The views of a scene show one set of named points, each view turned or mirrored, shifted and resized as a whole, with a little noise and some points left out.

Scene 1
View 1
j804: 4  -18  23  18  -28  -12  14  -3  6  8  -5  -19  -4  12  -18  0  -42  -23  16  2
j575: 0  -28  12  14  -11  4  16  2  -9  19  -23  20  1  26  -13  -8  -10  -14  5  14
j978: 21  -24  6  23  -26  34  41  -13  -5  21  -31  16  9  36  -23  5  -10  9  -6  20
j697: -28  -32  7  14  -22  -17  23  -2  -7  24  -3  1  -11  12  -23  1  -19  -27  27  4
j654: -4  -36  15  6  -1  4  20  15  -15  23  -32  43  0  51  -9  -9  26  -19  5  3
j66: -29  -39  -13  21  -23  15  37  -13  -19  37  -16  21  -4  12  -29  0  -15  -1  13  29
j865: -6  -40  16  13  -29  -16  32  -21  -18  23  -8  30  3  15  -14  7  -1  -7  12  7
j537: -24  -27  4  21  -25  -11  12  -10  -6  22  0  -9  -6  -10  -22  -6  -50  -19  19  22
j189: -21  -12  -18  33  -12  37  3  2  2  25  -18  -31  -6  -11  -34  -19  -81  -8  5  52
j458: -33  -42  11  9  -17  -31  16  -7  -20  26  -1  26  -7  6  -13  -4  -7  -26  24  7
j89: -5  -34  -6  28  -26  19  20  -35  -21  30  -18  23  11  -13  -19  -6  -43  16  -7  50
j483: -40  -22  -28  37  -43  19  33  -28  -5  34  7  -38  -11  -33  -46  3  -87  0  24  47
j184: -4  -36  23  14  -35  -30  21  -28  -14  17  1  17  3  -3  -10  6  -23  -11  14  7
j676: -22  -18  14  15  -20  -16  14  15  7  14  -2  -26  -17  17  -25  -3  -35  -40  32  -5
j92: -35  -35  -15  19  -19  13  34  -2  -14  36  -15  12  -10  18  -30  -1  -13  -12  20  22
j205: 15  -19  8  24  -24  22  21  -11  -2  16  -24  1  7  16  -20  -3  -38  1  -3  27
j211: 2  -13  1  28  -26  22  17  -9  4  16  -15  -23  0  2  -27  -5  -62  -5  5  31
View 2
j211: 1  7  -7  22  -14  9  18  2  -8  4  -6  -5  -1  -8  8  9  14  -24  9  -23
j92: 8  -3  -17  20  -21  5  6  -3  7  -11  2  -17  4  8  6  4  -14  -4  1  3
j184: -8  7  -9  1  -8  2  5  -9  -15  -18  25  2  -3  11  18  6  1  5  3  -13
j978: -9  20  -1  22  -32  2  6  -19  -2  1  -14  -6  1  0  3  -6  -4  -1  -15  -13
j537: 4  -3  -15  13  -4  8  13  5  -9  -11  15  -5  1  3  13  13  6  -16  16  -12
j865: -8  8  -9  6  -16  0  1  -15  -7  -18  17  -2  1  14  13  0  -9  10  -6  -4
j697: 5  -8  -14  14  -6  1  2  0  -8  -16  12  -6  5  20  14  0  -3  -5  8  -2
j676: 8  -14  -10  22  5  -3  3  6  -17  -10  5  -1  10  25  14  -6  10  -19  16  -7
j458: -2  -3  -19  4  -4  4  1  -6  -6  -26  23  -3  7  20  11  4  -11  2  6  6
j804: -2  1  -4  16  -1  -1  7  -1  -21  -6  6  4  4  14  15  -3  14  -14  10  -18
j205: -8  17  -5  19  -19  8  13  -10  -7  0  -8  -2  2  -5  4  2  6  -14  -2  -17
j654: -14  12  -11  15  -13  2  -5  -24  -1  -19  -6  3  20  23  -6  -16  -19  2  -14  16
j89: -8  21  -15  7  -26  18  21  -9  5  -8  9  -9  -6  -21  5  22  -4  -7  1  -15
View 3
j211: -7  27  21  7  3  3  6  -8  25  -11  -23  44  -24  3  23  -6  -26  9  -2  18
j676: 22  10  2  -16  -3  8  10  -18  19  -9  15  38  -25  4  25  -16  1  -15  4  -8
j189: -19  32  17  7  19  -8  10  3  40  -14  -25  65  -11  17  43  -14  -29  14  10  18
j92: -8  9  0  3  -29  -4  26  -19  2  7  -11  30  7  20  39  -6  -2  1  2  11
j654: 17  5  1  12  -18  22  12  -41  -16  20  -3  -2  33  19  11  -17  0  -18  -3  9
j575: 7  12  9  13  -10  15  8  -23  -3  7  -10  12  11  9  16  -13  -11  -8  -1  15
j697: 11  3  -2  -5  -21  4  15  -11  4  -2  7  23  -11  3  32  -10  3  -11  6  2
j804: 16  14  13  -3  -2  13  1  -12  14  -10  1  26  -30  -8  14  -9  -11  -8  0  5
j458: 11  -4  -7  3  -24  4  13  -1  -8  2  10  7  4  -2  38  -10  7  -16  14  7
j865: 6  2  4  11  -35  10  11  -12  -16  6  -6  -2  -3  -7  22  0  -2  -7  -1  17
j483: -28  23  11  -3  -16  -26  23  21  35  -22  -23  66  -43  2  60  5  -19  24  9  19
j184: 9  2  6  8  -25  9  3  5  -7  -5  -1  1  -20  -21  25  -1  -4  -8  6  17
j66: -14  9  3  11  -33  -5  25  -12  -2  7  -19  23  7  15  40  -1  -7  6  1  19
j205: -5  25  22  17  -5  11  5  -17  10  -1  -27  25  -10  4  12  -5  -26  7  -7  23
j978: -6  22  21  19  -24  15  13  -37  -4  11  -34  15  0  12  4  1  -22  9  -18  25
j537: 0  11  5  1  -5  -2  8  7  16  -12  -1  33  -19  -4  39  -8  -9  -2  12  11
j89: -24  19  16  29  -14  -4  9  11  2  -2  -36  18  1  -3  37  2  -26  15  5  38
View 4
j865: -44  0  0  32  2  9  -10  9  -9  -1  -12  3  -3  3  -17  22  14  22  -9  14
j978: -36  20  19  15  -6  -12  7  1  0  -1  10  17  5  -13  -41  1  30  -8  8  11
j676: -7  -7  5  19  -1  32  -3  3  -11  50  -31  34  -24  -20  -6  39  -5  -2  -1  18
j89: -45  1  31  54  -24  8  14  -7  -12  -8  42  18  -13  -10  -1  4  21  11  5  -3
j483: -6  -21  51  59  -44  13  -4  -5  -13  27  40  50  -54  -20  3  31  -18  13  37  -15
j697: -24  -8  4  31  3  21  -8  6  -13  29  -16  22  -19  -6  -11  34  -4  13  -12  9
j654: -48  15  -10  11  30  5  8  5  -11  18  -13  8  14  -1  -38  9  24  -2  -45  13
j458: -40  -11  -4  39  11  26  -8  7  -18  21  -14  11  -13  3  -4  32  -1  25  -29  8
j205: -28  12  23  26  -17  9  15  -6  -4  10  12  23  -6  -22  -15  7  27  -10  13  13
j189: -12  -2  41  42  -27  22  26  -16  -14  43  39  53  -32  -35  3  14  5  -17  9  -6
j211: -14  4  32  33  -28  17  15  -8  -7  24  15  37  -22  -29  -4  16  14  -11  24  9
j575: -38  9  4  22  6  13  10  -1  -10  18  -4  16  1  -12  -18  14  21  -3  -18  13
j66: -38  -3  19  38  0  -4  -4  5  -13  12  22  24  -16  0  -29  16  2  15  -13  -9
j184: -38  -6  2  41  -11  26  -8  6  -10  0  -16  3  -10  -2  7  29  12  24  3  20

Which points are out of place in each view (at most two, in the order of its rows)? Write none if all are in place.
view 1 | none
view 2 | none
view 3 | j654
view 4 | j189
